Each row is a point on a landscape with many peaks, with its height.
From any point a climber takes the steepest step (rise divided by distance) to one of its 2 nearest points. It stops when none of these is higher. Distance is the straight distance between rows; heights are no part of it.
<724>: [143 146 181 124  95 118 104 119  92 124  80 169 154 151 150  85 131  84
 141  64 106 120 129 140 120  87 138 111 146 165 126 130  95  71 140 116
 114 122 150 175  97 162 101 132 119  78 169  83 153 113  88 126 200 154]  h=505
<69>: [160  89 165 144  79 144  88 179 141 147 137 131 154  70 130 146 140 148
 142  47 130 118 127  90 188 112 101 158 179 159 133 157 150 118 142 133
  89 143 152 135  90 145 134 162  84 122 107  87 171  85  45 155 152 169]  h=121
<203>: [156 103 190 142 140 139 112 190 136 121 136  95 122  30  90 102 167 132
 119 136 138 109 132 115 173 161  68 181 168 132 139 180 141 133 114 167
 167 102 136 119 109 102 186 116  83 126  95 135 102 139  88 141 124 155]  h=642
<989>: [140  90 139 138  89 187 159 162 181 150 176 114 140 125 135 144 147 104
 113 145 137  98 113 133 139  86 126 108 144  77  80 172  88 110 137 101
 130 135  86  99 101 100 139 168 190 134  90 109 117  97 144 101 113 106]  h=240
<28>: [114 132 173 115 100 108  82 134  88 142  98 161 148  81 125  97 103 130
 139 119 133 132 184  96  79 118  99 109 138 149 146 111 118 100 134 161
 126 138 144  94 157 117 119 133  47 149 186 113 194 114  96 104 122 110]  h=406
<986>: [147 132  71  87 112 216 120  20 154 106  86 135 129 157 131 160  93 142
 113 109 151 129 158 163 136  65 140 125 109 135 168 146 125 125 114 165
 125  98 105 150  83 124 108 179 138 129 131 125 161 112 187 116  98 110]  h=252
<723>: [110 113 151 155 108 153 126 222 125 155 138 170 140  53 111 109 147 149
 104 150 141 123 123  87  69 163 121 146 125  93  89 131 132 133 137 140
 199 123 124  58 116 104 169 119 104 144 128 143 152 150 119  82 131 148]  h=703
<57>: [123 144 114 104 128 114 140 100 177 113 138 101 108 189 167 121 124 149
 150 103 110 125 210 139 182 142 140 152 130 162 130 129 118 170 128 108
  73 162 142 139 162 122 109 115 133 126 135 117 119 109  83 173  64 149]  h=285
<497>: [150 140 190 115  70 151 101 130 106 114  64 187 177 101 137  70 144  97
 141  76 142 132  91 127  92 108 107 134 114 176 149 134 105 122 132 139
 119 113 148 153  44 128  96 172 121  72 134 130 169 147  99 141 206 149]  h=544
<773>: [160 125 154 119 144 109  66 160 123 139 127 135 172 124 135 112 145 114
 130 116 139 105 193 113 136 133 178 144 144 127 108 158 148  97 154 106
  42 121 182 136 160 147 114 125 100 110 198 127 163  72  67 128 108 140]  h=35
<150>: [110 127 132 149 175 133 148 110 177  89 189 103  72 108 139  81 107 119
 100 196 149  85 166 122 172 189 142 146 142  74 117 134 132 182 102 131
 140 102 131 116 158  85 198 106 155 154  71 158 137 127  85 171 113 161]  h=385
<77>: [131 147  69 131  93 154 174 118 123 126 119 151 138  67 133 179 138 169
 105 185 127 132  66  99 119 116 147  94 111 122 110 105 135 132 124  87
 187 134  90 109 114 133 154 116 132 135 112 115 114 145 218 104 143 111]  h=296
<15>: [128 117 149 147 169 126 138 130 140 129 155 146 116 142 163 100  86  72
 129 161 135 152 148 168 114 109 130 131 157  99 130 110  96 170  91 162
  99 125 138 116 130  94 110 159 187 114 110 164 129 111 170 114 154 137]  h=384
<1204>: [103 144 135 143 178 133 106 136 148 163 132 108 121 236 181 121 126 122
 188  63 132 164 119 172 156 104 130  99 150 187 150 114 149 124 125 130
  75 136 118 105 118 123  84 141 194  93 111 135  80 112 116 118 146 150]  h=676
<933>: [127 164 108  91 175 101 140 138 125 161 115 125 163 118 104  99 152 101
 106 155 179 131  96 119 109 150 164 154 113 139 123 153 143 109 135 140
 149 100 111  99 163 123 169  81 102 110 140 167  80 162 182 105 108 132]  h=461
<106>: [ 93 160 125 169 199  85  97 116 118 143 188 107 106 124 138 145  77 171
 165 184 119 107 113 132 100 136 109 124 150 140 101 120 145 140 127  91
 175 128  98  94 178 114 135 129 129 187 137 134 129 140 166  83 143 120]  h=485
<1018>: [170  86 171 138 107 160  73 200 141 187 102 123 186  61 115 130 191 125
  94  91 115 111 151 116 169 123 103 160 144 147 109 182 170 110 119 110
 103 135 195 141  80 131 126 164 120 133 131 106 146  78  71 139 127 181]  h=138
<242>: [104 136  90 162 122 109 156 103 134  79 152  76  92 146 133 204  87 160
 139 127  92 131 118 152 158 128  43 117 113 129 142 122 136 188 113 125
 152 144 115 121 129 134 119 160 133 171 100 134 111 163 155 134 108 103]  h=318
<921>: [127 106 173 147 155  91 103 192 133 106 104 123 149 123 133 106 167 121
 149  49 178 115 113  91 179 133 138 151 174 157 155 176 141  95 161 139
 132 151 156 147 150 151 179 122  78 134 117  78 111 107  35 167 112 162]  h=80
<1235>: [116  98 123 137 214 143 139 114 134 114 182 149  96 141 104 102 110  63
  82 212 170 111 131 135 128 174 151 131 105  58 143 118 134 161 116 151
 148 123 121 113 150  60 175  88 176 121  87 193 141 156 113 149 106 127]  h=411
<885>: [130 153 128 133 189  49 137 124 117  94 142  84 121  65  82 140 136 142
  85 183 103 115 100 110 122 155 102 137 165 118  99 139 140 172 113 120
 179 121 144 141 149 115 195  75 125 119  97 170  74 174 176 115 120 135]  h=251
<900>: [136 101 148 135  95 151 127 141 118 121 121 100 130 136  90 148 158 163
 107 136 127 138  86 116 134 143 138 136  43 168 151 114 187 120 165 121
 138 174  88 151 146 177 146 144 119 104  96 110 119 200  77 139  91 126]  h=686
<431>: [100 130 134 148  59 121 171 165 139 126 116 132 119  76 118 141 157 139
 116 137 108 134 146  80  84 153 105 154 100  92 104 148 129 144 146 171
 188 136 148  98 123 113 156 133  69 167 164 136 169 162 115 120 146 143]  h=656
<418>: [ 93 149 110 148 193 116 109 127 105 158 194 138 120 126 111 127 102 133
 125 196 141 121 136 124  71 138 116 112 139  76 139 120 135 143 131 128
 167  97  91  63 163  81 139 120 166 165 139 154 138 141 141  78  96 109]  h=518
<1031>: [118 134  81 127  65  85 229 104 138 128 124 115 122 214 160 167 120 106
 133 126 110 133 142 144 108 127 163 111  76 114 124 135 116 155 156 125
 140 158 124 136 147 164 103 116 167 162 142 110 146 147 103 132 113 104]  h=79
<1106>: [137 123 165 155 159 101 100 115  78 135 112 117 138 121 122 119 128 134
 143 116 135 140 102 153 106 117  95  93 122 148 141 102 115 105 101 145
 121 121 101 119 132 154 101 155 108 115 128 129  94 144 156 119 144 121]  h=383
<428>: [155 106 141 125 136 140  97 136 141 107 114 108 150 163 126 126 170 122
 122 106 143 124 165 125 162 116 162 173 113 152 131 174 160 117 185 113
  45 176 189 167 167 153 113 154 155 108 150 106 135 107  58 177  89 170]  h=47
<637>: [109 114 136 130 129 128 102 104 102 151 151 178  99 103 164  63  94 111
 127 145 119 136 120 130  96 115 132  97 175  84 116  75  84 123  92 126
 102 119 108  85 117  77 144 112 165  99 122 138 123  83 181 119 187 106]  h=360
<56>: [136 137  85 140  91 133 132  98 129  95 116 129 137  65 104 168 118 188
  86 198 108 149 111 107 134 146 118 142  85 132 117 103 143 149 123 109
 166 130 137 133 129 139 163 109  88 134 112 124 159 154 169 136 132 139]  h=275
<617>: [165  88 139 113  42 125 171 172 131 162  78 163 188  79 118 148 176  81
  73 103  95 114 124 102  94 106 135 134 131  67  64 159 121  97 153 117
 133 140 183 137  72 157 125 135 129 123 136  83 142  91 155 108 163 152]  h=612
<513>: [108 108 127 161 165 176 151 142 174 154 161 110 115 208 134 124 127 112
 166 126 165 107 120 190 124 126 170  83  80 124 139 127 133 125 152 141
 107 142  58 118 159 106 108 147 181 117 122 127 124 143  68 113  94 130]  h=560
<1065>: [117 142 132 110 155 157 127  88 164 120 164 141  67 136 158  61  83  98
 123 178 170 113 170 115 137 163 164 143 176  85 114 124  86 154 134 109
 125 104 135 141 149  54 159  75 161 158  94 144 152  78 122 143 127 107]  h=362
<128>: [128 123 121 115 104 179 191 163 147  97 145  85 112 171 143 161 114 138
 118 135 143 130  60 125 169 110 127 105 133 162 144 152 122 135 164 101
 188 200  73 163 126 174 151  96 158 136  93 124  46 174 125 115  84  68]  h=581
<493>: [114 109 143 156 111 183  92 147 127 136  98 104 112 192 103 136 165 150
 143 102 130 146 120 131 126  93 140  99  88 170 160 100 198  81 181 136
 108 178  86 139 148 141  88 159 150 106 129  87 101 160  41 126  91 113]  h=636
<457>: [148 134 139  86 111 151 161 177 190 109 154 101 105  97 140  96 155 103
 119 160 128 125 143  70 144 175 108 148 178  94 132 128  95 146 145  90
 175 104 144 135 105  80 163  81 162 126  88 132 100 105  89 153 103 103]  h=316
<1033>: [143 119 118 142  91 174 170 171 180 162 128 156 123 150 189 104 141  65
 116 114 152 107 110 119 119 108 173 129 161 108 110 171  44 128 151  92
 140 160 117 130 107 123 130 126 174 120 116 106 105 104 130 102 135 143]  h=223
<630>: [ 97 158  98 123 174 135  79  52 123 148 171 108  89 203 140 129  77 202
 156 115 109 107 146 161 169 144 163  87 123 163 126  79 168 138 122 112
 140 100 108 142 177 117 103 114 122 196 148 134 133  86 115 116 102  92]  h=570
<606>: [ 98 129 129 155 164 101 138 133 143 151 137 102 147 179 120 136 126 107
 160 114 169 131 128 152 149 128 135 142  96 140 149 178 151 150 130 165
  96 142 129 115 153 149 116 164 131 148 136 156 126 148 120 157 105 165]  h=454
<1058>: [160 138 111 157 173  88 107  97  84  74 175 118  93  96 100 141 116 165
 123 180  63 117 161 161 152 138  67 116 130 125 115  87 113 155  82 111
 102 137 156 124 170 108 127 132 112 115 137 141 141 151 171 138 111 117]  h=332
<970>: [112 160 155  85 185  83 109  42 128 100  83 107  72 199 145  96  98 103
 134 113 130 145 146 180 126 117 138 144 179 135 161 106  60 124 124 147
  95 113 181 182 135 115  67  94 157 112 134 126  67  75 150 112 156 116]  h=638
<183>: [103 102 155 151 183  85 143 101  99 125 148 102 120 167 142 158  96 103
 143 137 134 167 143 184 121 108  92 128 133 119 157 121 106 147  98 171
 105 130 141 128 160 138 117 158 145 130 108 168  99 151 153 135 146 118]  h=416
<222>: [134 123 131 168 110 133 137 198 133 160 108 138 174 103  93 136 191 137
 119 115 180  87 106 105 108 137 163 130 152  80  54 197 114 106 157 116
 167 123 142 115 129 136 163 140  95 168 120 115 127 116 125  94  86 165]  h=552
<1160>: [202  85 116 102  29 179 174 180 115 129  88 152 203  67  76 158 180  90
  82 132  87 133 110 121 117  90 139 130  98  85  98 138 134 118 141 128
 154 124 161 167  23 144 100 163 152  96 120  85 148 133 160 121 124 130]  h=644
<692>: [154 149  93  86 107 123 177 106 132  85  83 108 140 135 135 150 119 126
 130 152 113 172 133 116 166 134 132 175  92 173 160 149  97 151 142 118
 141 137 173 165 112 151 114  92 128 114 124 132 110 136 178 178 141 115]  h=231
<908>: [182  99 160 120 112 177  71 200 134 175 105 127 217  43  88 124 175 117
 126 113 106 147 145 117 137 105  87 205 136 147 137 179 184 150 105 140
 112 104 158 132  55 108 124 175 121 115 117 135 139 147 129 145 145 158]  h=152
<247>: [104 144 139 107  85 138 138  88 123 143  70 165 107 121 126  96 129 150
 117 128 118 155  78  96 145 165 152 141  65 160 150 115 151 113 116 125
 128 165 113 127 129 182 128 104  89 106  91 120 102 136 150 163 171 154]  h=748
<915>: [148 132 156 117 156  37 136 159 109 121 141 116 132  85 106 107 151  91
 112 145 127 109 136 111 102 190 103 144 190  92  71 129  98 159 105 125
 121 116 169 134 152 103 176 104 123 122 118 149  97 135 154 129 134 132]  h=233
<239>: [143 121 162 109 124  74  77  70  67 120  52 152  93 152 123  97 138 109
 127  65  88 166 129 106 112  83  84 103 127 170 182 100 116  64 136 158
 106 110 139 140 135 167  72 163  69 111 170  94  98 143 119 107 152 103]  h=498
<34>: [140 110 111 149 151 200 130 163 138 132 149 150 170 165 126 139 133 100
 132 142 168  89  86 183 103 118 194  89 118 106  79 127 115 107 138 100
  86 124  78 118 119 135 115 141 179 111 131 139 152 133  97 110 105 123]  h=529
<827>: [117 165  88  97 130  73 133 117 135 149 114 108 131 167 159 160 125 130
 167  66 102 167 165 134 132 113 110 145 118 165 174 126 110 142 109 142
  91 116 160 116 115 125  82 116 110 136 169 138 121 135 146 161 132 126]  h=111
<571>: [146 121 144 114 125 163 149 173 165 149 123 114 165  99 149 124 157  66
 135 100 143 135 141 131 120  97 124 148 149 115 161 183 101 129 120 166
 120  85 148 124  59 102 123 154 159 114 113 144 144 125 138 149 153 149]  h=187
<583>: [ 89 139 127 130 154 101  88 146 100 195 134 110 133 155 131 111 123 143
 181 100 123 142 180 139  70 131 142 105 100 153 152 119 176 115 114 145
  88 112 108  64 155 126  94 136 118 132 169 150 147 132  94  97 119 111]  h=588
<670>: [107 115 166 147 131 118 122 193 131  96 150  99 125 130 131 132 120 138
 164 123 145 138 143 153 141 133  68 134 157 166 131 110 119 121 137 120
 129 142 147 131 146 112 144 135 112 140 141 117 145 114  75 137 140 119]  h=345
<397>: [112 134 137 149  86 141 129 102 128 145  84 147 112 188 151 137 137 147
 150  79 119 156  83 110 144  99 160 115  64 154 158 109 149 101 145 132
 113 187 100 139 148 217  98 161 114 120 109 100  86 130  95 154 160 163]  h=682
<1024>: [126 150 106  89 188  78 115  71 136 129 130 129 108 182 140  85 105  63
 106 128 160 134 157 166 127 123 189 140 154 116 144 115  92 119 122 135
  66 113 151 176 164 120 106 100 165 118 150 158 140  88 142 127 140 125]  h=685
<1007>: [143 147  88 121 174  84 136 121 152 119 188  92 130 138 157 129 130 121
 125 145 137 115 177 133 130 175 158 153 160  79  83 153 107 175 113 101
  87  96 155 129 163 102 154 114 140 153 138 149 177  94 139 146  90 129]  h=248
<636>: [119 161 149  75 126 181  78 131 121 132 103 179 135  89 141  75  96 155
 164  93 133 144  96 131 107 123 127 121 159 159 156 112 116 119  80 153
 122  76 115 102  64  98 127  87 103  87 138 160 163 116 133 127 166 108]  h=625
<1276>: [165 125 170  82  92 159 109 170 120 138  92 165 188  71 118  90 159 134
 124  89 138 128 110 124 114 165 126 149 144 150 118 124 107 118  96 133
 142  93 136 133  58 111 146  97  93  76 117 138 163 132 108 131 173 154]  h=582
<1050>: [125 126 119 131 103 131 193 163 144  81 147  77 113 139  97 161 160 147
  92 139  98 106  79 100 171 162 138 129 105 132 110 150 168 128 170 116
 191 193  97 148 150 177 169  90 130 124  89 132  89 196  90 130  96 123]  h=635
<949>: [126 133  78 146 165  71 131 127 159 128 191 113  83 190 171 122 110 141
 134 127 126  98 182 143 167 191 148 142 145 104  85 130 116 191 148  94
  61 142 150 123 181  84 144 121 146 159 134 134 170 123  61 191  84 152]  h=265
<836>: [112 142  97 131 137  99 152 136 105 104 157 101 126 139 112 167 105 113
 117 177 115 112 114  91  47 134 111 106 171  66 103 109 113 129 119 113
 176  93  90 110 131 104 154 121 133 175 135 141 128 161 159  85 101  95]  h=486
<355>: [159 147 163  97 110  86  83  90 102 147  77 157 132 162 141 107 149 107
 133   4  68 136 127  83 136  81 114 113 189 173 171 101 118  52 119 115
  91 110 147 164  87 169  56 116 101  87 175  48 123 117  98 105 183 131]  h=466
<1152>: [ 76 148 101 154 177  74 130 109 141 124 167  73  97 166 139 167  87 155
 176 175 102 138 139 153 153 155  97 133 118 171 137 125 188 175 137  97
 166 126 101 104 203 138 146  97 131 185 141 139 111 176 127 111 113 150]  h=451
<738>: [107 109 135 142 125 194 101 112 153 120 119 121  86 229 135 122 126 152
 139 101 153 112 162 188 111  68 142  95  83 153 146 131 160 115 172 148
  99 165  95 137 150 126  75 171 174 123 139  98 134  95  70 126 105 130]  h=595
<1264>: [ 99 166 125 116 189 168  78  82 144 149 152 148 101 154 137  92  89 165
 148 139 139 103 127 168 148 156 192 137 110 158 106  92 160 116 123 102
 104 106 104 150 172 118 109 111 140 151 122 154 128  82 137 137 141 131]  h=604
<504>: [131 137 141  98 129  97  99 108  96 141  82 131 132  93 149 127 115 138
 164  91  79 166 144  92 137 106  80 170 126 184 178 143 134 104 104 135
 108 136 162 137  94 139  49 150  85 113 147 102 117 124 180 167 165 145]  h=131
<1105>: [111 152 171 141 201 124  81 114 134 134 149 135 113 182 177  94 109 107
 170  63 175 124 113 197 135  83 139 124 184 164 154 146  92 121 105 148
  87 108 131 135 105 120  95 132 171  91 122 134  80  92 151 111 182 146]  h=623
<1097>: [114 115 150 134  75  87 188 141 144 130  93 125 138 127 129 113 156  80
 104 129 115 147 115 141 112 138  92 146  96  99 120 138 111 135 116 164
 132 156 175 120 106 149 137 134 120 133 104 159 105 146 155 160 171 166]  h=690
<329>: [156  74  92 121  74 204 178 182 136 125 142 136 124 107 131 156 132  95
  86 185 130 126 106 121  92  87 129 109 117  86 143 155 108 111 153 134
 160 185 100  98 106 108 107 148 186 118 115 111 110 136 193  93 111 102]  h=258
<124>: [164 100 145 129  81 185 139 155 182 148 107 154 162 163 177 109 157  55
 111  76 159 112 152 132 124  73 174 132 156 118 139 192  89 110 130 118
  93 128 138 139  64 131 101 168 200  87 148 100 141 106 110 127 159 186]  h=205
<538>: [136 134 108 151 114 145 126 191 155 168 117 141 197 130 132 125 186 112
 162 100 178 106  98  95 113 141 192 145  80 151  96 174 167 117 152 119
 128 135 122 114 132 143 135 134  99 144 153 149 135 126 109 123 118 153]  h=520
<1015>: [167 108 145 133 130 169  94 154 132 144 116 129 189  92 117 153 138 122
 128 129 110 138 141 128 129  99  92 140 136 146 155 136 137 128 102 141
 113  96 134 134  77 129  94 201 157  76 129 112 125 103 165 137 162 146]  h=169
<508>: [114 141  85 128 148  73 112  74 143 111 156  80  49 144 130 161 113 199
 154 136  49 167 184 158 176 131  61 129 114 174 170 103 167 176  84 112
 138 117 143  90 139 102  83 118 102 128 156 104 110 153 136 153  60 142]  h=386
<129>: [121 163 126 102 184 107 107  48 124 113 130 158 123 199 144 116  90 130
 141 124 128 123 166 183 154 138 192 148 105 150 118 118 131 135 109 135
  51 115 139 160 171 144  90 119 129 140 159 141 153  99 123 186 134 150]  h=643
<1189>: [100 145 148 132  98  78 147 119 100 121  99 148 118 135 113 102 130  92
 142 126 132 139 130 124 105 164 107 125  87 138 126 114 107 119 141 147
 115 140 161 123 160 151 122  97  80 145 144 170 167 151  95 156 155 154]  h=637
<469>: [ 86 116 149 185 164  76 154 141 109 149 136 157 105 136  86 140 127 120
 135 131 166  89  92 136 121 179 148 108  73 123 113 129 147 139 158 148
 136 144 117 150 184 158 142 108  74 174 123 153 163 164  58 137 137 168]  h=586
<39>: [138  88  40 123  85 169 173 109 113 118 171 118 141  94 125 166 116 150
  75 216 122 152 143  93 112 103 121 103 107  80 136 123 159 142 131 111
 158 165 119 110 102 137 116 139 164 126 125  96 124 123 207  96 105  87]  h=276
<1129>: [130 161  94 122  97  96 140  96 113  97 107 119 133  96 124 157 125 161
 113 117  81 143 117 136 163 143 123 160 112 144  95 109 100 155 103 110
 102 134 180 163 131 161 133 127  96 127 129 119 140 127 166 167 143 156]  h=253
<618>: [118 103 132 110  53 103 176 143 121 117  60 141 135 118  77 131 150 112
 134 119 123 139 128  69  77 116  97 132  83 140 179 149 141 114 174 183
 177 141 128 113 127 130 142 125  75 151 156 120 150 178  80 129 117 128]  h=605
<809>: [117 150  75 122 162 115 114  60 117 143 153 119  86 205 167 172  95 209
 136 136 108 120 154 136 178 106 162  98 165 142  99  80 124 100 151  82
 134 132  96 167 197 162  90 116 136 197 140  95  93  89 139  82  99  74]  h=534
<879>: [128 132 135 141 158  94 134 144 181 110 183  72 125 153 148 143 110 127
 145  96 129 107 170 101 199 128  77 147 180 150 135 147 128 154 128  99
 120 142 155 141 137 122 149 136 142 147 123 119 109 114  79 160  91 131]  h=311
<1213>: [145 135 134 142 148 119 125 145 145  97  98 121 164 179 145 145 163 115
 136  77 169 115 124 112 195 115 178 143 137 141 139 154 115 101 167 109
 116 159 173 193 148 174 148 112 114 123 123 106 117 118  64 158 124 162]  h=61
<826>: [123 146 105 137 102 140 110 110 107 138 102 140 108 136 139 147 115 199
 128 133 131 146 120 131 110 115 125 103  76 160 139  84 160  79 156 112
 187 157  94 125 149 175  79 121 103 138 163 102 142 133 122 111 108  87]  h=465
<591>: [133 152 123 136 178  71 103 134 102 140 147 123 156  80 135  93 133  96
 134 168 175 118 119 120 111 162 153 143 192  94  61 147 112 149 138 101
 102 113 162 133 156 104 169 122 135 145 136 183 164  97 165 122 128 128]  h=232
<957>: [144 119 166 141 159 131 107 172 116 107 170  94 113  53  83 125 150 160
 123 165 122  74 124  70 140 171  82 131 195  91  98 137 139 132 114 113
 177  85 130 117 132  89 220 101  76 138 102 128 147 141  81 122  90 119]  h=700
<127>: [135 132 109 112  85 186 102  98 138 167 107 166 174 140 160 136 120 137
 129 109 119 124 138 116 107 108 205 134  96 111 123 114 140 107 109 112
  80 105 116 124 123 158 114 127 114 123 172 129 173  93 140 121 123 120]  h=412
<349>: [161 125  96 119 141 137 110 105 118 132 157 140 140  73 112 148 108 151
  94 188  82 140 168 123 162 128 100 139 114  97 110  93 145 172  69 121
  82 109 154 112 111  91 153 136 148  95 111 129 129 111 199 150 115 137]  h=310
<1009>: [ 98 125 129  93  81  96 132  95 113 139  67 163 115 140 107  98 132  87
 165 113 106 177 136  82  82 107  91 112  83 139 209 117 123 101 138 177
 151 132 125 114 135 148  92 125  78 116 153 109 102 140 135 127 147 100]  h=550
<1098>: [ 83 147 119 140 166  89 101 128 119 171 183 122 116 123 113 100 108 156
 159 126 127 120 139 118  95 182 130 110 133 133 119  95 155 136  98 160
 125  67  86  78 176 114 135 106 120 147 150 157 177 149  85 112 120 121]  h=555
<1166>: [104 102 181 147 124 145 111 193 117 135 139 123 147 116 109 127 125  97
 152 116 157 124 172 137  89 124 115 125 145 114 125 156 117  98 155 149
 129  95 144  97 140 107 140 168 107 152 169 122 184 106 100 113 124 108]  h=376
<365>: [142 149  77 102 158  96 144  97 130 100 180  85 128  94 149 119 109 126
 112 187 105 161 167 108 157 149 116 159 136 128 116 114 153 200  96  82
 113 127 158 116 137  82 153  99 184 108 113 145 103 108 231 162 115 119]  h=292
<113>: [155 117 141 127 113 157  71 124 106 137 103 145 138  45 135 117  97 106
 130 139  96 167 184 127 145  91  78 142 119 146 164 136 135 127 102 170
  79 113 178 129  76 108  84 186  99 102 162 130 152  98 153 168 171 130]  h=151
<860>: [140 160 115 132 174  65  96 105  92  83 148 119 130  48 104 118  93 132
 114 184 106 150 131  98 140 138  80 161 183 120  98  90 138 168  89 110
 139 123 170 103 146  66 181  72 142 121 103 146  99 135 225 138 161 121]  h=273
<531>: [127 100 116 103 167 132 167 144 124 124 140 113 126 140  97 108 148  67
  78 181 168 123 114 112 120 152 165 162 104  89 136 168 116 127 148 137
 144 159 119 125 156 120 171  96 145 127 120 169  95 168 135 116 104 123]  h=438
<884>: [123 146  88 104  80 117 172 104 148 115 124 122 162 189 174 174 128 133
 132  82 125 156 161 163 125  93 147 115 106 126 144 120 126 143 120 140
  88 116 132 133 106 159  75 171 165 117 171 125 139 113 130 138 115 123]  h=94
<805>: [122 103 113 123 121 161 163  63 104 120 124 178 131 106 128 142  76 123
 111 171 148 112  84 144 104  89 155 102 110  55 123  98  87 137 106 142
 121 122  98 126 101 124 172 118 126 134  89 168 133 132 197 118 158 126]  h=295
<264>: [140 139  96 120 122 167 157  60 144  90 117 120 118 119 119 167  95 133
 113 139 146 131 104 169 157  82 119 118 123 121 152 118  81 128 111 133
 135 122 104 171 100 138 158 161 150 129  92 129 123 121 212 131 135  94]  h=272
<184>: [143 109 141 135  63 125 187 175 137 124 128 114 147 133 110 135 168 103
 112 120  83 142 110 132 117 156 131 117 102 103  89 100 110 131 142 115
 135 144 133 138 109 152 112 124 145 111 110  98 118 124 103 142 143 116]  h=743
<633>: [ 82 176 138  76 127 137 134  82 128 114  95 155  81 122 161 101  86 152
 158  99 120 160 116 102 135 159 152 139 127 141 149 105 112 110  93 126
 141 107 114 126 108 119 122  72 107 116 114 133 134 116 137 151 172 123]  h=683
<980>: [125 109 107 140 112 129 108 114  79 134 131 198 140  45 127 111  85 146
 112 148 121 152 104  76  78 108 103  96 165  84 120  65 113 110  91 133
 150 112 100  91 106  93 143 119 109 102 118 125 125 103 220  97 164  82]  h=337
<1014>: [130 143 103 126 104 104 164 100 106 125 114 171 129  90 131 107 120 123
 114 159 138 127  46 112  66 116 161  69 123  92 115  80  81 118 120 108
 173 125  98 119 115 113 149  93 139  98 100 142  90 131 222  91 171 107]  h=314
<911>: [119 121 118 150 177 129 131 195 148 147 116 121 168 140 108 131 176 102
 151 125 202  94  84 137 122 139 168 153 110 128 135 216 138 139 122 135
 116 102 112 109 139 133 174 140 115 141 121 167  97 163 165 130 117 160]  h=490
<675>: [105 149 145 113 227 143  75  71 123 121 139 103  83 175 126  83  86 125
 165 119 139 137 127 199 138 115 113 136 178 147 159 113 110 137  89 165
 111  91 139 147 132  89  97 122 161 100 133 172  62 107 195 117 152 106]  h=587
<386>: [160 110 146 171 140 154 125 116  89 124 132 151 153 122  79 155 112 140
 105 128 162  95  68 206 128 115 151  84 111 107  85 105 135  87 128 114
  97 140  80 156 127 178 137 181 124 120 112 123 170 149 114 107 130 127]  h=515
<788>: [150 115 190 136 107 127 102 174 130 114 103 147 147  94 129  98 168 167
 136  49 131 111  85  85 152 154 105 122 161 189 123 125 121 115 139 144
 147 138 125 150 112 161 168 120  45 114  86 100 119 109  52 142 143 169]  h=100
<1186>: [123 144  98 120 130 142  93  63 141 105 125  85  67 173 115 172 110 174
 138 102  95 153 145 164 166  98  66 132 118 167 175 116 147 146  86 167
 127 122 105 139 127 132 103 164 124 134 137 111 104 147 132 145  88 107]  h=353
<436>: [ 91 157 137 119 142 132  69 106 123 169 126 147 121 189 163  93 111 170
 174  82 118 138 132 169 126 118 139 102 113 160 137 111 170 119  89 140
  84 107 109  73 119 122  61 141 144 101 139 142 125 114 143 125 164 131]  h=626
<382>: [138 108 152 146 113 133 154 179 100 107 153 127 114  40  85 137 162 166
  67 164 107  80 102  37  97 165 113 144 173  77  66 138 129 126 144 119
 234  92 103  84 109  89 192 109 101 142  95 118 121 150 114  93  98 125]  h=756
<880>: [165  98 125  97 111 163 171 183 172 126 124 125 142  49  95 121 187  92
  88 156 130 101 132  58 124 162 135 162 184  40  96 172 102 132 147 147
 206 106 160 139  84  81 168  85 148 139  98 113  98 114 119 123  95 123]  h=293
<1049>: [163 104  91 101  43 124 185 190 122 117 125 101 155  94 113 201 178 140
 102 155  92 151 133 110 137 120  98 119 101 113 124 128 137 138 140 117
 160 137 160 134  63 138  87 157 157 116 141  86 145 142 128 131 119  96]  h=689
<548>: [128 106 127 136  87 149 167  95 125  98  92 129 124 206 154 149 107 109
 124  91 150 138  86 139 153  86 158 119  94 155 155 165 118 103 178 119
 126 198 105 171 123 191 134 155 137 144 100 102  79 140 128 116 143 112]  h=624
<425>: [148 135 134 152 158 108  69  92  60 112 139 131 107 100  97 136 115 176
 122 161 106 130 160 166 133 122  55  92 129 136 144  69 149  93  99 138
  94 110 131 147 121 141 103 145 121 102 160 109 138 134 139 114 120  81]  h=357
<934>: [ 95 153 123 103 126 165 158 156 176 106 178 115  65 152 166 107 123 122
 133 175 126 123 163 114 106 184 137 133 141 112 134 100 112 163 160  92
 178 108 107 132 139  66 144  87 178 150 108 157 144 129  67 143 106 103]  h=339
<88>: [169 112 159 140  52 162 138 184 136 163  74 163 146  34 106 119 161 104
 100 121 150  98  96 112  99 130 146 144 157  82  47 162  85  94 151 108
 166 122 130 124  90 133 169 140 113 144 132 102 144  90 144  75 147 144]  h=583
<1209>: [ 90 160 107 155 159  70 109 108 140 125 167 107  68 165 141 163 122 185
 169 110  63 140 143 149 148 159  91 113 110 186 151  94 177 169 105 104
 121 116 124  97 165 144 133 104  74 147 146 126 134 188  84 155  97 154]  h=417
<842>: [104 139 101 121  82 155  95 100 105 145  96 162 157  86 122 147 123 177
 128 131 128 124 142  90  90 122 150 109  93 140 127 106 155  94 140 125
 143 116 107 120 141 165 129 132  56 138 184 125 199 123 129 109 112 101]  h=436
<806>: [117 134 114 151 137  96 141  83  87 153 127 143  92 176 130 154 128 186
 135 109 107 134  98 164 143 129 149  60 127 140 102  44 167  83 156 100
 149 172  82 149 179 172  58 109 134 172 133  98 104 116 110  80 110  52]  h=499
<759>: [112  91 156 154 137 143 170 118 108 111 144 135 129 134  67 149 126 118
  95 158 145  89  76 167  98 146 139 106  59  98 115 121 152 128 150 154
 135 125  81 135 151 143 144 144 120 130 119 166 171 179  82 122 125 147]  h=549
<389>: [122  97 117 112 112 191 173 113 135  96 117 114  95 193 125 147 100  99
 128 132 156 126  75 185 131  97 131  91  97 151 166 156 116 121 152 134
 160 192  67 151 123 151 111 123 163 134  95 133  99 162 117  73 102  90]  h=576

For each start below, name the point where the climber stops.
<915> -> <183>
<571> -> <1014>
<1065> -> <184>
<591> -> <1024>
<127> -> <1024>

Call two points neighbours if one is among the 2 nearest of the other. Go from one point of each pair to the other, from neighbour to neighbour, staying as high as possible. Name the lowest point that can't be avoided.
<247> / <900> -> <389>
<382> / <184> -> <355>
<1024> / <1204> -> <675>
<900> / <184> -> <386>
